Each row is a point on a landscape with many valleys, with its height.
From any point a ball rolls to the lowest of the 2 points nearest to it. It stops when none of these is lower. Distance is the straight distance between rows; heights are no part of it.
<697> (h 389): [112, 120, 87, 69, 98, 106, 115, 88, 112, 96, 103, 134, 80, 92, 144, 92, 120, 107, 110, 106, 124, 125, 109, 90]
<290> (h 203): [83, 83, 131, 106, 88, 75, 83, 97, 113, 102, 113, 101, 96, 123, 75, 94, 109, 100, 84, 108, 105, 87, 110, 113]
<1265> (h 308): [134, 80, 79, 72, 118, 108, 136, 119, 90, 91, 97, 111, 100, 88, 83, 118, 66, 88, 103, 92, 119, 135, 118, 85]
<952> (h 562): [105, 79, 114, 85, 105, 95, 125, 97, 129, 91, 100, 101, 84, 73, 101, 91, 91, 119, 136, 114, 93, 84, 117, 118]
<466> (h 317): [87, 74, 111, 74, 109, 122, 108, 80, 90, 89, 122, 124, 106, 101, 80, 95, 86, 146, 113, 91, 93, 115, 117, 92]
<942> (h 699): [93, 67, 80, 96, 105, 125, 84, 98, 82, 98, 110, 110, 98, 117, 96, 86, 78, 109, 135, 116, 94, 92, 73, 86]
<1051> (h 566): [89, 96, 108, 104, 100, 99, 78, 120, 67, 94, 91, 81, 106, 124, 84, 107, 97, 88, 73, 89, 92, 100, 84, 94]
<1696> (h 152): [75, 99, 84, 77, 118, 130, 112, 112, 92, 98, 102, 118, 111, 102, 91, 97, 85, 99, 93, 92, 97, 111, 120, 109]
<1231> (h 346): [76, 99, 126, 97, 91, 76, 106, 120, 126, 94, 124, 100, 100, 104, 109, 78, 111, 110, 83, 127, 82, 75, 81, 84]
<343> (h 688): [114, 112, 116, 111, 76, 88, 80, 93, 85, 109, 120, 80, 96, 111, 93, 109, 104, 78, 83, 99, 115, 103, 73, 103]
<1580> (h 647): [109, 91, 105, 92, 116, 114, 121, 98, 83, 96, 84, 79, 76, 72, 90, 125, 92, 81, 91, 95, 120, 100, 116, 102]
<236> (h 522): [100, 119, 117, 103, 86, 101, 91, 117, 87, 96, 82, 82, 100, 128, 108, 95, 119, 97, 105, 89, 85, 106, 117, 98]
<1595> (h 258): [50, 90, 102, 85, 129, 117, 93, 107, 98, 87, 85, 120, 107, 80, 116, 97, 107, 133, 128, 97, 94, 82, 117, 99]
<350> (h 701): [138, 91, 114, 95, 101, 82, 70, 109, 81, 118, 116, 83, 93, 97, 91, 120, 95, 71, 85, 104, 121, 120, 65, 115]
<1263> (h 287): [66, 77, 112, 92, 113, 109, 87, 85, 97, 87, 100, 120, 108, 109, 100, 91, 109, 141, 112, 96, 84, 94, 111, 89]
<256> (h 312): [97, 91, 82, 103, 98, 100, 81, 119, 75, 96, 93, 115, 116, 111, 77, 97, 73, 82, 110, 97, 106, 116, 99, 116]
<499> (h 194): [109, 88, 127, 110, 76, 77, 90, 75, 114, 105, 121, 90, 92, 145, 88, 74, 131, 93, 93, 120, 115, 80, 93, 80]
<1404> (h 418): [101, 112, 116, 114, 98, 84, 104, 86, 128, 112, 104, 90, 84, 64, 120, 96, 113, 108, 93, 110, 101, 79, 78, 95]
<1469> (h 723): [95, 118, 118, 126, 94, 88, 95, 73, 101, 90, 96, 78, 106, 91, 100, 102, 114, 82, 85, 95, 107, 71, 92, 99]
<1158> (h 456): [54, 119, 101, 99, 108, 105, 113, 98, 121, 94, 109, 111, 117, 84, 90, 96, 86, 92, 62, 105, 99, 73, 112, 118]
<464> (h 384): [78, 108, 101, 80, 101, 93, 107, 124, 111, 108, 89, 104, 81, 45, 152, 96, 106, 109, 103, 115, 121, 97, 106, 102]
<1163> (h 222): [49, 93, 99, 74, 121, 113, 112, 107, 104, 77, 84, 111, 101, 62, 123, 89, 110, 113, 98, 104, 107, 74, 130, 102]
<775> (h 704): [104, 125, 110, 104, 84, 83, 85, 73, 88, 74, 123, 107, 110, 107, 109, 93, 103, 76, 79, 109, 121, 100, 62, 73]
<1018> (h 369): [94, 75, 73, 87, 112, 118, 116, 109, 109, 77, 60, 109, 102, 94, 124, 95, 110, 119, 117, 91, 76, 85, 116, 95]
<776> (h 201): [78, 96, 101, 102, 82, 103, 96, 68, 96, 104, 154, 101, 110, 118, 60, 93, 75, 89, 104, 94, 134, 87, 107, 104]
<1634> (h 233): [78, 78, 116, 96, 98, 91, 105, 101, 122, 88, 99, 112, 99, 113, 87, 78, 105, 107, 102, 119, 96, 72, 110, 109]
<1582> (h 634): [93, 109, 72, 100, 108, 117, 105, 109, 91, 97, 98, 89, 104, 78, 130, 113, 95, 108, 80, 83, 83, 103, 70, 80]
<536> (h 189): [59, 98, 75, 75, 123, 128, 112, 108, 102, 91, 90, 127, 111, 84, 114, 91, 103, 98, 78, 101, 105, 84, 125, 107]
<335> (h 637): [108, 76, 91, 96, 95, 96, 88, 119, 88, 117, 109, 106, 109, 123, 82, 104, 80, 134, 123, 95, 77, 129, 92, 108]
<1657> (h 221): [116, 116, 85, 106, 105, 107, 122, 89, 121, 92, 75, 107, 107, 109, 130, 79, 147, 94, 74, 98, 83, 91, 108, 68]
<1243> (h 168): [69, 102, 100, 110, 103, 118, 108, 93, 94, 109, 138, 96, 115, 106, 54, 106, 68, 95, 92, 91, 106, 84, 105, 117]
<651> (h 58): [74, 132, 91, 117, 104, 119, 103, 116, 96, 110, 104, 79, 113, 111, 103, 109, 95, 106, 111, 79, 70, 81, 100, 116]
<1300> (h 251): [105, 108, 91, 121, 90, 121, 94, 76, 111, 115, 90, 99, 90, 130, 104, 85, 118, 102, 132, 100, 93, 82, 101, 110]
<1381> (h 336): [96, 102, 93, 104, 97, 94, 60, 99, 90, 121, 76, 121, 93, 90, 130, 109, 126, 109, 102, 84, 109, 126, 106, 96]
<98> (h 195): [80, 110, 86, 103, 99, 105, 73, 113, 98, 122, 92, 116, 87, 83, 123, 96, 99, 79, 117, 114, 117, 99, 93, 115]
<1631> (h 357): [92, 113, 128, 94, 85, 83, 105, 118, 111, 99, 140, 83, 92, 96, 99, 93, 88, 101, 86, 107, 88, 91, 79, 101]
<1141> (h 465): [67, 105, 107, 97, 107, 104, 97, 103, 120, 117, 119, 124, 93, 77, 92, 94, 86, 96, 73, 105, 112, 98, 108, 124]
<45> (h 621): [66, 111, 78, 128, 112, 120, 83, 97, 89, 98, 72, 109, 108, 95, 108, 105, 112, 91, 89, 84, 93, 84, 91, 97]
<748> (h 731): [71, 128, 108, 126, 100, 98, 102, 88, 96, 85, 88, 66, 114, 78, 96, 111, 100, 83, 98, 99, 104, 57, 106, 113]
<659> (h 403): [108, 98, 104, 91, 103, 95, 127, 122, 93, 100, 124, 74, 98, 78, 87, 122, 71, 98, 73, 93, 89, 109, 89, 104]
<57> (h 226): [88, 97, 106, 117, 75, 98, 83, 65, 107, 114, 134, 104, 106, 133, 73, 97, 101, 114, 103, 92, 116, 91, 94, 105]
<117> (h 129): [102, 114, 100, 114, 90, 111, 87, 102, 90, 130, 122, 82, 78, 111, 111, 97, 100, 95, 114, 105, 95, 91, 66, 98]
<625> (h 289): [135, 86, 74, 88, 109, 106, 116, 95, 79, 65, 61, 94, 103, 99, 103, 115, 96, 93, 104, 80, 111, 122, 110, 89]
<507> (h 268): [96, 142, 125, 109, 80, 86, 98, 87, 116, 108, 112, 99, 112, 99, 97, 105, 113, 107, 109, 83, 98, 105, 131, 128]
<518> (h 101): [59, 121, 81, 95, 118, 141, 114, 109, 98, 100, 98, 99, 122, 115, 106, 102, 100, 102, 106, 87, 73, 80, 120, 115]
<239> (h 585): [85, 118, 106, 118, 92, 95, 99, 85, 106, 82, 98, 102, 132, 113, 74, 97, 98, 87, 89, 88, 90, 88, 113, 118]
<794> (h 315): [92, 127, 104, 111, 95, 93, 97, 120, 129, 128, 116, 114, 108, 109, 115, 100, 107, 124, 104, 88, 70, 111, 105, 108]
<901> (h 606): [101, 118, 80, 119, 106, 125, 100, 69, 83, 96, 106, 103, 121, 94, 84, 110, 81, 98, 101, 70, 99, 99, 98, 103]
<1044> (h 269): [97, 96, 103, 115, 88, 105, 97, 73, 83, 71, 100, 77, 117, 142, 82, 89, 111, 122, 115, 87, 87, 83, 101, 87]
<1360> (h 555): [103, 98, 75, 86, 109, 130, 128, 121, 100, 93, 67, 86, 87, 84, 125, 118, 113, 101, 100, 70, 111, 94, 140, 114]
<43> (h 314): [117, 106, 96, 109, 85, 99, 86, 84, 95, 91, 82, 119, 113, 137, 104, 79, 117, 85, 79, 107, 100, 114, 92, 79]
<514> (h 681): [108, 86, 96, 87, 101, 108, 104, 82, 94, 81, 104, 117, 80, 104, 112, 73, 90, 81, 99, 129, 118, 89, 80, 88]
<1119> (h 486): [110, 68, 103, 97, 111, 87, 99, 100, 91, 76, 93, 94, 109, 97, 75, 104, 85, 116, 85, 100, 96, 110, 96, 94]
<761> (h 544): [115, 84, 91, 86, 110, 112, 127, 108, 110, 116, 102, 100, 87, 67, 103, 104, 79, 107, 140, 104, 104, 98, 125, 110]
<18> (h 253): [118, 110, 104, 119, 92, 104, 89, 77, 117, 126, 86, 101, 78, 103, 118, 92, 135, 94, 123, 101, 105, 94, 113, 113]
<797> (h 285): [113, 91, 75, 118, 98, 92, 60, 103, 94, 115, 87, 120, 113, 119, 95, 98, 100, 108, 123, 91, 89, 121, 85, 117]
<279> (h 657): [134, 64, 78, 107, 97, 88, 98, 115, 101, 108, 96, 99, 102, 112, 68, 100, 80, 105, 106, 121, 95, 113, 72, 120]
<788> (h 441): [95, 90, 105, 134, 95, 81, 105, 95, 137, 92, 102, 87, 116, 117, 66, 95, 101, 91, 62, 115, 87, 67, 82, 111]
<1397> (h 125): [93, 112, 123, 88, 90, 97, 103, 97, 90, 79, 89, 85, 91, 98, 113, 87, 109, 97, 128, 106, 100, 81, 123, 104]
<1679> (h 672): [114, 95, 111, 98, 112, 94, 114, 111, 86, 107, 90, 69, 88, 63, 94, 117, 81, 92, 118, 93, 102, 89, 112, 110]
<766> (h 665): [121, 77, 90, 110, 94, 86, 96, 112, 111, 95, 99, 82, 93, 107, 94, 89, 83, 93, 107, 124, 89, 83, 64, 105]
<282> (h 325): [68, 118, 107, 108, 102, 80, 103, 143, 134, 105, 109, 113, 118, 108, 112, 98, 109, 117, 105, 110, 64, 89, 103, 114]
<400> (h 570): [102, 117, 104, 100, 99, 101, 108, 69, 99, 75, 99, 119, 122, 102, 80, 90, 99, 101, 86, 85, 105, 108, 129, 113]
<1246> (h 88): [139, 83, 84, 82, 106, 119, 114, 89, 63, 87, 88, 96, 102, 119, 80, 113, 88, 103, 99, 88, 112, 137, 105, 81]
<1237> (h 711): [106, 108, 99, 108, 87, 97, 94, 52, 94, 86, 131, 108, 117, 103, 89, 88, 90, 95, 93, 106, 117, 94, 66, 86]
<1458> (h 430): [89, 96, 113, 137, 99, 70, 92, 78, 133, 95, 109, 102, 118, 104, 92, 87, 127, 108, 100, 125, 90, 58, 80, 84]
<237> (h 473): [115, 135, 112, 112, 84, 59, 73, 117, 105, 114, 91, 108, 115, 113, 123, 85, 131, 83, 115, 107, 95, 108, 100, 87]
<51> (h 646): [119, 90, 94, 103, 102, 122, 121, 103, 115, 115, 103, 84, 86, 115, 85, 102, 96, 108, 99, 92, 82, 102, 105, 109]
<644> (h 717): [92, 102, 99, 120, 91, 102, 100, 61, 90, 89, 113, 77, 105, 104, 87, 96, 94, 96, 97, 93, 106, 64, 70, 88]
<505> (h 211): [101, 87, 106, 119, 91, 77, 86, 112, 109, 93, 94, 90, 116, 134, 99, 82, 122, 124, 85, 113, 70, 97, 74, 75]
<115> (h 697): [123, 129, 105, 106, 82, 83, 95, 93, 93, 96, 112, 92, 111, 110, 106, 96, 104, 88, 73, 104, 98, 119, 64, 86]
<624> (h 347): [98, 58, 113, 90, 103, 110, 92, 71, 81, 104, 120, 112, 95, 106, 71, 97, 85, 128, 121, 103, 112, 108, 99, 89]
<1193> (h 447): [110, 102, 105, 56, 106, 106, 108, 87, 89, 91, 106, 127, 63, 99, 123, 109, 107, 96, 107, 119, 133, 135, 117, 85]
<14> (h 412): [81, 89, 95, 111, 114, 91, 96, 105, 124, 73, 63, 114, 111, 92, 122, 93, 128, 115, 113, 104, 84, 86, 110, 97]
<1393> (h 133): [107, 88, 104, 106, 103, 87, 74, 98, 113, 117, 86, 122, 88, 100, 97, 99, 115, 77, 64, 111, 123, 111, 94, 109]
<410> (h 432): [89, 103, 106, 105, 97, 91, 90, 98, 114, 104, 115, 120, 101, 89, 120, 93, 106, 125, 85, 103, 82, 106, 72, 83]
<441> (h 135): [61, 117, 89, 108, 107, 123, 101, 99, 99, 106, 122, 108, 123, 121, 78, 100, 85, 98, 109, 95, 84, 85, 126, 120]
<991> (h 376): [105, 66, 130, 90, 98, 99, 83, 77, 88, 123, 123, 107, 69, 101, 76, 106, 103, 112, 102, 108, 123, 108, 98, 107]
<272> (h 362): [132, 84, 72, 76, 113, 100, 133, 101, 84, 62, 65, 106, 104, 66, 101, 122, 84, 85, 116, 85, 124, 115, 133, 92]
<1130> (h 503): [118, 88, 93, 106, 107, 102, 101, 110, 75, 109, 104, 90, 108, 85, 69, 110, 58, 74, 132, 101, 116, 102, 101, 99]
<1537> (h 405): [84, 97, 115, 97, 107, 85, 82, 102, 103, 107, 94, 101, 80, 57, 131, 99, 110, 106, 100, 108, 116, 94, 87, 98]
<1562> (h 272): [99, 94, 86, 104, 96, 102, 95, 108, 108, 99, 104, 123, 108, 122, 87, 80, 88, 93, 90, 114, 98, 109, 95, 108]
<1554> (h 257): [100, 107, 87, 105, 95, 96, 108, 104, 141, 108, 104, 127, 112, 119, 105, 74, 102, 97, 75, 110, 77, 104, 102, 108]
<1432> (h 545): [108, 112, 97, 85, 102, 117, 107, 84, 94, 83, 88, 118, 97, 110, 104, 98, 107, 92, 76, 90, 112, 119, 129, 110]
<149> (h 435): [126, 101, 84, 92, 118, 100, 122, 112, 71, 100, 92, 101, 134, 89, 62, 117, 60, 93, 119, 75, 119, 134, 116, 66]
<848> (h 243): [97, 124, 115, 112, 82, 89, 86, 65, 123, 117, 128, 109, 113, 107, 90, 93, 106, 113, 120, 91, 106, 98, 109, 114]
<1467> (h 215): [96, 113, 95, 114, 93, 111, 85, 97, 98, 124, 103, 104, 100, 112, 90, 99, 96, 96, 139, 93, 96, 96, 115, 127]
<261> (h 614): [78, 119, 80, 119, 105, 123, 91, 76, 94, 98, 106, 108, 117, 112, 100, 95, 103, 96, 72, 83, 94, 88, 93, 90]
<744> (h 340): [128, 93, 119, 80, 94, 89, 91, 109, 85, 99, 90, 89, 75, 110, 104, 118, 105, 80, 91, 102, 121, 129, 113, 111]
<1197> (h 408): [108, 103, 79, 96, 103, 111, 71, 103, 73, 99, 61, 108, 82, 104, 125, 112, 117, 87, 105, 81, 116, 120, 104, 91]
<1653> (h 444): [106, 102, 103, 86, 97, 101, 106, 90, 107, 96, 118, 110, 95, 82, 116, 93, 92, 125, 114, 94, 88, 107, 97, 99]
<257> (h 469): [118, 106, 102, 72, 104, 111, 112, 105, 85, 90, 91, 107, 70, 108, 102, 122, 107, 81, 80, 95, 127, 139, 140, 100]
<827> (h 462): [105, 66, 124, 90, 105, 94, 114, 88, 96, 98, 115, 86, 97, 96, 57, 111, 79, 122, 82, 98, 103, 109, 104, 99]
<403> (h 433): [121, 86, 127, 98, 98, 88, 114, 101, 98, 104, 112, 71, 86, 99, 83, 118, 89, 100, 63, 100, 96, 109, 88, 104]
<353> (h 200): [115, 106, 83, 71, 114, 116, 136, 97, 81, 69, 87, 101, 92, 81, 108, 117, 89, 77, 107, 104, 123, 114, 129, 86]
<366> (h 244): [108, 96, 82, 116, 102, 90, 104, 99, 135, 93, 82, 129, 113, 110, 122, 77, 129, 106, 79, 102, 78, 102, 92, 77]
<1331> (h 475): [121, 93, 81, 101, 116, 86, 115, 120, 86, 96, 98, 104, 136, 69, 66, 111, 48, 86, 129, 96, 109, 110, 108, 95]
<299> (h 256): [65, 101, 105, 105, 93, 105, 103, 93, 120, 93, 123, 105, 115, 144, 86, 71, 110, 101, 103, 113, 92, 62, 120, 104]
<1695> (h 252): [105, 93, 82, 105, 107, 110, 90, 87, 101, 101, 86, 118, 104, 102, 95, 95, 96, 116, 136, 90, 92, 108, 109, 115]
<759> (h 715): [130, 85, 105, 93, 104, 99, 95, 100, 75, 129, 129, 80, 85, 87, 82, 125, 77, 89, 109, 101, 114, 119, 66, 94]
<1452> (h 628): [69, 113, 70, 112, 114, 118, 95, 108, 111, 108, 77, 101, 107, 81, 129, 118, 118, 106, 72, 71, 79, 90, 93, 86]
<1342> (h 588): [94, 98, 113, 96, 86, 94, 89, 121, 85, 108, 104, 96, 97, 138, 94, 94, 108, 102, 67, 102, 89, 122, 95, 92]
<595> (h 356): [90, 119, 90, 77, 99, 103, 102, 104, 110, 106, 102, 126, 83, 63, 134, 98, 97, 109, 114, 112, 133, 121, 106, 105]
<779> (h 490): [112, 116, 129, 98, 78, 73, 81, 99, 96, 99, 101, 97, 106, 130, 108, 88, 131, 100, 98, 104, 102, 114, 106, 93]
<401> (h 98): [93, 110, 104, 116, 97, 113, 105, 121, 103, 119, 111, 73, 89, 113, 114, 105, 107, 107, 98, 95, 63, 89, 84, 94]
<627> (h 174): [114, 71, 126, 112, 86, 67, 67, 82, 104, 106, 107, 88, 95, 131, 86, 86, 136, 112, 80, 114, 113, 97, 76, 86]
<161> (h 434): [74, 114, 95, 113, 110, 89, 102, 115, 132, 87, 75, 108, 118, 79, 134, 118, 128, 134, 123, 88, 74, 81, 113, 106]
<738> (h 381): [130, 99, 95, 86, 127, 99, 133, 108, 90, 88, 105, 111, 122, 78, 60, 119, 55, 68, 108, 101, 128, 129, 117, 67]
<1206> (h 636): [109, 99, 89, 92, 121, 136, 139, 97, 91, 114, 114, 91, 103, 93, 78, 112, 81, 105, 106, 82, 85, 107, 115, 103]
<795> (h 231): [99, 98, 114, 104, 77, 80, 94, 96, 88, 77, 112, 78, 121, 135, 89, 89, 108, 125, 95, 102, 82, 97, 76, 79]
<1259> (h 671): [122, 96, 103, 118, 86, 79, 90, 98, 116, 101, 104, 84, 96, 102, 118, 84, 106, 98, 132, 117, 84, 78, 66, 100]
<1127> (h 172): [90, 100, 125, 115, 88, 82, 77, 88, 117, 121, 97, 118, 96, 123, 85, 90, 129, 79, 66, 107, 120, 89, 115, 108]
<1267> (h 658): [97, 82, 101, 66, 107, 110, 127, 102, 109, 86, 102, 109, 77, 86, 128, 93, 101, 97, 70, 114, 99, 93, 87, 73]
<320> (h 145): [105, 131, 78, 82, 106, 117, 124, 87, 87, 70, 78, 98, 99, 69, 122, 102, 100, 69, 89, 109, 145, 102, 123, 106]
<525> (h 593): [91, 102, 81, 92, 115, 125, 125, 140, 86, 109, 81, 82, 95, 79, 111, 127, 90, 104, 116, 73, 86, 97, 136, 112]
<656> (h 677): [110, 108, 115, 106, 88, 68, 77, 92, 97, 97, 104, 86, 109, 87, 119, 103, 110, 91, 114, 103, 96, 98, 69, 98]
<1376> (h 216): [92, 116, 100, 82, 98, 123, 128, 104, 97, 101, 108, 93, 88, 97, 112, 92, 95, 90, 117, 111, 104, 84, 117, 104]
<854> (h 196): [101, 105, 100, 103, 94, 85, 96, 131, 138, 129, 95, 123, 88, 93, 130, 95, 116, 98, 88, 107, 96, 108, 116, 113]
<1284> (h 197): [94, 74, 116, 126, 99, 75, 77, 90, 105, 94, 87, 93, 104, 112, 89, 92, 126, 112, 68, 118, 94, 77, 61, 77]
<213> (h 228): [92, 128, 96, 105, 105, 115, 107, 82, 107, 94, 82, 91, 94, 70, 120, 101, 112, 78, 82, 105, 130, 84, 119, 115]
<1224> (h 623): [117, 75, 101, 80, 94, 93, 110, 139, 91, 100, 95, 85, 94, 125, 90, 100, 93, 130, 100, 100, 68, 131, 99, 101]
<495> (h 488): [115, 101, 77, 101, 106, 118, 108, 102, 87, 97, 60, 87, 79, 93, 126, 115, 114, 78, 104, 88, 111, 107, 116, 98]
<542> (h 223): [135, 110, 88, 80, 110, 113, 127, 94, 79, 87, 109, 96, 101, 93, 84, 128, 77, 91, 96, 93, 113, 141, 106, 83]
<814> (h 648): [140, 69, 99, 98, 95, 84, 73, 121, 93, 121, 104, 95, 95, 124, 85, 100, 95, 113, 115, 112, 91, 131, 78, 122]
<1346> (h 316): [101, 117, 80, 84, 112, 116, 112, 84, 90, 103, 98, 108, 89, 44, 125, 116, 86, 96, 117, 107, 138, 109, 107, 104]
<1076> (h 645): [115, 112, 85, 79, 97, 109, 120, 103, 98, 88, 106, 93, 83, 87, 130, 110, 99, 91, 70, 103, 102, 110, 74, 77]
<1171> (h 707): [123, 71, 87, 100, 107, 113, 98, 92, 85, 120, 114, 88, 88, 103, 84, 101, 73, 100, 131, 110, 105, 98, 67, 96]
<307> (h 605): [129, 91, 109, 84, 84, 82, 99, 131, 85, 98, 104, 83, 97, 138, 94, 95, 95, 107, 82, 111, 89, 130, 80, 96]
<742> (h 620): [107, 100, 90, 82, 117, 130, 141, 124, 90, 111, 99, 70, 89, 78, 94, 123, 83, 82, 93, 84, 101, 102, 127, 98]
<668> (h 250): [92, 104, 78, 92, 105, 95, 70, 126, 73, 113, 87, 115, 103, 88, 111, 105, 79, 73, 118, 100, 121, 121, 99, 115]
<831> (h 307): [106, 89, 86, 118, 96, 85, 52, 102, 100, 119, 77, 116, 108, 117, 108, 100, 126, 112, 88, 88, 88, 129, 86, 99]
<638> (h 546): [100, 74, 91, 112, 115, 108, 101, 98, 73, 102, 96, 102, 120, 113, 40, 110, 60, 86, 88, 92, 119, 108, 113, 98]
<658> (h 526): [94, 94, 122, 90, 94, 106, 97, 88, 81, 111, 113, 91, 68, 102, 115, 104, 113, 107, 83, 103, 103, 105, 73, 77]
<26> (h 271): [84, 117, 87, 106, 112, 112, 102, 89, 95, 98, 82, 93, 101, 48, 109, 117, 96, 98, 110, 93, 121, 91, 112, 117]
<1021> (h 689): [120, 96, 98, 113, 105, 90, 86, 105, 82, 104, 94, 70, 95, 67, 102, 126, 83, 95, 127, 83, 90, 92, 80, 114]
<890> (h 654): [119, 105, 103, 124, 95, 98, 101, 109, 115, 123, 94, 67, 91, 103, 90, 119, 107, 101, 92, 82, 80, 101, 100, 124]
<1571> (h 212): [83, 113, 105, 74, 103, 110, 104, 125, 78, 105, 110, 124, 97, 102, 99, 98, 80, 95, 94, 99, 109, 127, 122, 102]
<470> (h 224): [93, 122, 102, 75, 91, 101, 107, 136, 110, 117, 110, 124, 93, 102, 122, 92, 99, 99, 95, 100, 95, 125, 116, 112]
<893> (h 559): [96, 106, 106, 92, 99, 107, 102, 136, 89, 111, 86, 88, 90, 99, 115, 112, 105, 101, 106, 78, 86, 111, 118, 115]
<765> (h 448): [67, 112, 111, 117, 107, 95, 114, 102, 130, 88, 106, 102, 121, 106, 79, 92, 108, 88, 60, 117, 85, 57, 104, 106]
<726> (h 229): [117, 95, 113, 81, 102, 91, 103, 113, 102, 113, 104, 106, 67, 80, 100, 116, 91, 79, 92, 115, 124, 115, 102, 113]
<1355> (h 464): [111, 136, 101, 120, 90, 72, 101, 117, 122, 106, 88, 111, 117, 102, 130, 83, 136, 101, 95, 97, 78, 104, 112, 85]
<415> (h 684): [124, 106, 101, 110, 93, 85, 81, 95, 95, 108, 110, 82, 109, 83, 110, 116, 98, 117, 129, 87, 76, 105, 68, 101]
<1735> (h 670): [95, 95, 98, 94, 104, 102, 109, 98, 111, 86, 81, 110, 82, 89, 129, 76, 110, 82, 89, 122, 108, 82, 92, 82]
<1570> (h 270): [109, 114, 94, 112, 97, 109, 101, 91, 103, 97, 71, 102, 91, 122, 114, 90, 127, 72, 64, 101, 98, 99, 102, 83]
<1683> (h 692): [103, 70, 96, 91, 92, 99, 88, 93, 85, 87, 111, 111, 98, 115, 90, 79, 81, 105, 101, 122, 106, 98, 63, 83]
<1032> (h 337): [77, 98, 118, 96, 95, 88, 117, 131, 125, 87, 123, 100, 114, 117, 102, 84, 87, 119, 101, 118, 65, 82, 90, 103]
<426> (h 740): [69, 109, 116, 98, 108, 99, 114, 100, 105, 69, 88, 80, 107, 74, 106, 104, 108, 101, 86, 97, 91, 67, 114, 102]
<53> (h 527): [125, 80, 76, 90, 118, 114, 120, 119, 97, 122, 102, 102, 91, 73, 87, 107, 63, 83, 139, 102, 119, 116, 113, 94]
<845> (h 596): [96, 102, 88, 110, 100, 107, 111, 79, 97, 77, 109, 96, 135, 109, 68, 102, 79, 111, 102, 89, 83, 94, 98, 103]
<1568> (h 543): [83, 91, 113, 101, 103, 109, 90, 91, 73, 106, 112, 91, 94, 101, 86, 112, 93, 105, 88, 91, 101, 103, 87, 91]
<960> (h 515): [111, 81, 98, 95, 96, 91, 94, 94, 70, 83, 109, 95, 124, 123, 57, 104, 79, 100, 87, 92, 110, 122, 105, 97]
<582> (h 158): [93, 120, 102, 106, 90, 112, 92, 100, 91, 122, 107, 93, 82, 97, 128, 82, 104, 81, 132, 122, 111, 83, 83, 100]
<935> (h 374): [126, 108, 114, 89, 84, 80, 113, 111, 105, 103, 136, 77, 98, 89, 92, 106, 74, 96, 101, 107, 95, 110, 73, 104]
<1557> (h 436): [82, 96, 110, 142, 92, 64, 84, 85, 132, 91, 105, 98, 129, 127, 68, 107, 116, 114, 85, 105, 86, 71, 90, 99]
<244> (h 242): [96, 93, 117, 104, 96, 108, 107, 84, 95, 78, 88, 80, 100, 134, 84, 84, 118, 103, 125, 99, 91, 79, 128, 108]
<691> (h 219): [111, 98, 133, 108, 84, 93, 82, 76, 112, 120, 107, 87, 79, 125, 101, 89, 136, 94, 114, 115, 108, 82, 108, 100]
<16> (h 298): [93, 130, 119, 109, 93, 86, 94, 115, 124, 123, 102, 105, 104, 88, 122, 102, 113, 124, 124, 93, 91, 109, 123, 128]
<50> (h 500): [103, 84, 114, 77, 105, 114, 99, 98, 86, 99, 95, 108, 65, 102, 118, 98, 113, 107, 93, 111, 113, 122, 103, 82]
<778> (h 425): [93, 111, 114, 120, 100, 83, 95, 77, 132, 96, 109, 106, 110, 83, 114, 91, 120, 128, 110, 110, 82, 81, 76, 85]
<1426> (h 450): [107, 129, 93, 119, 95, 81, 97, 112, 126, 96, 77, 97, 119, 94, 131, 103, 125, 119, 124, 80, 68, 97, 108, 103]
<1320> (h 306): [108, 66, 75, 103, 111, 108, 101, 121, 109, 94, 65, 109, 95, 101, 106, 106, 94, 116, 139, 98, 81, 98, 111, 116]
<1504> (h 169): [118, 99, 94, 102, 93, 89, 93, 107, 130, 124, 94, 107, 82, 82, 113, 107, 105, 79, 77, 105, 108, 104, 96, 123]
<1688> (h 402): [93, 88, 112, 93, 106, 116, 90, 79, 88, 123, 116, 107, 68, 84, 105, 101, 97, 102, 115, 110, 130, 96, 90, 98]

Call two points neighbours if one is among the 2 nearest of the other. Go from one point of each pair to the other, from neighbour to neighbour, staying as low as possible. Name the highest point that can't be avoided.
<1393> and <651> | <299>
<1246> and <320> | <272>
<627> and <1397> | <1044>
<1393> and <1696> | <470>
<1657> and <1393> | <256>
<1246> and <1467> | <1653>
<627> and <1467> | <18>
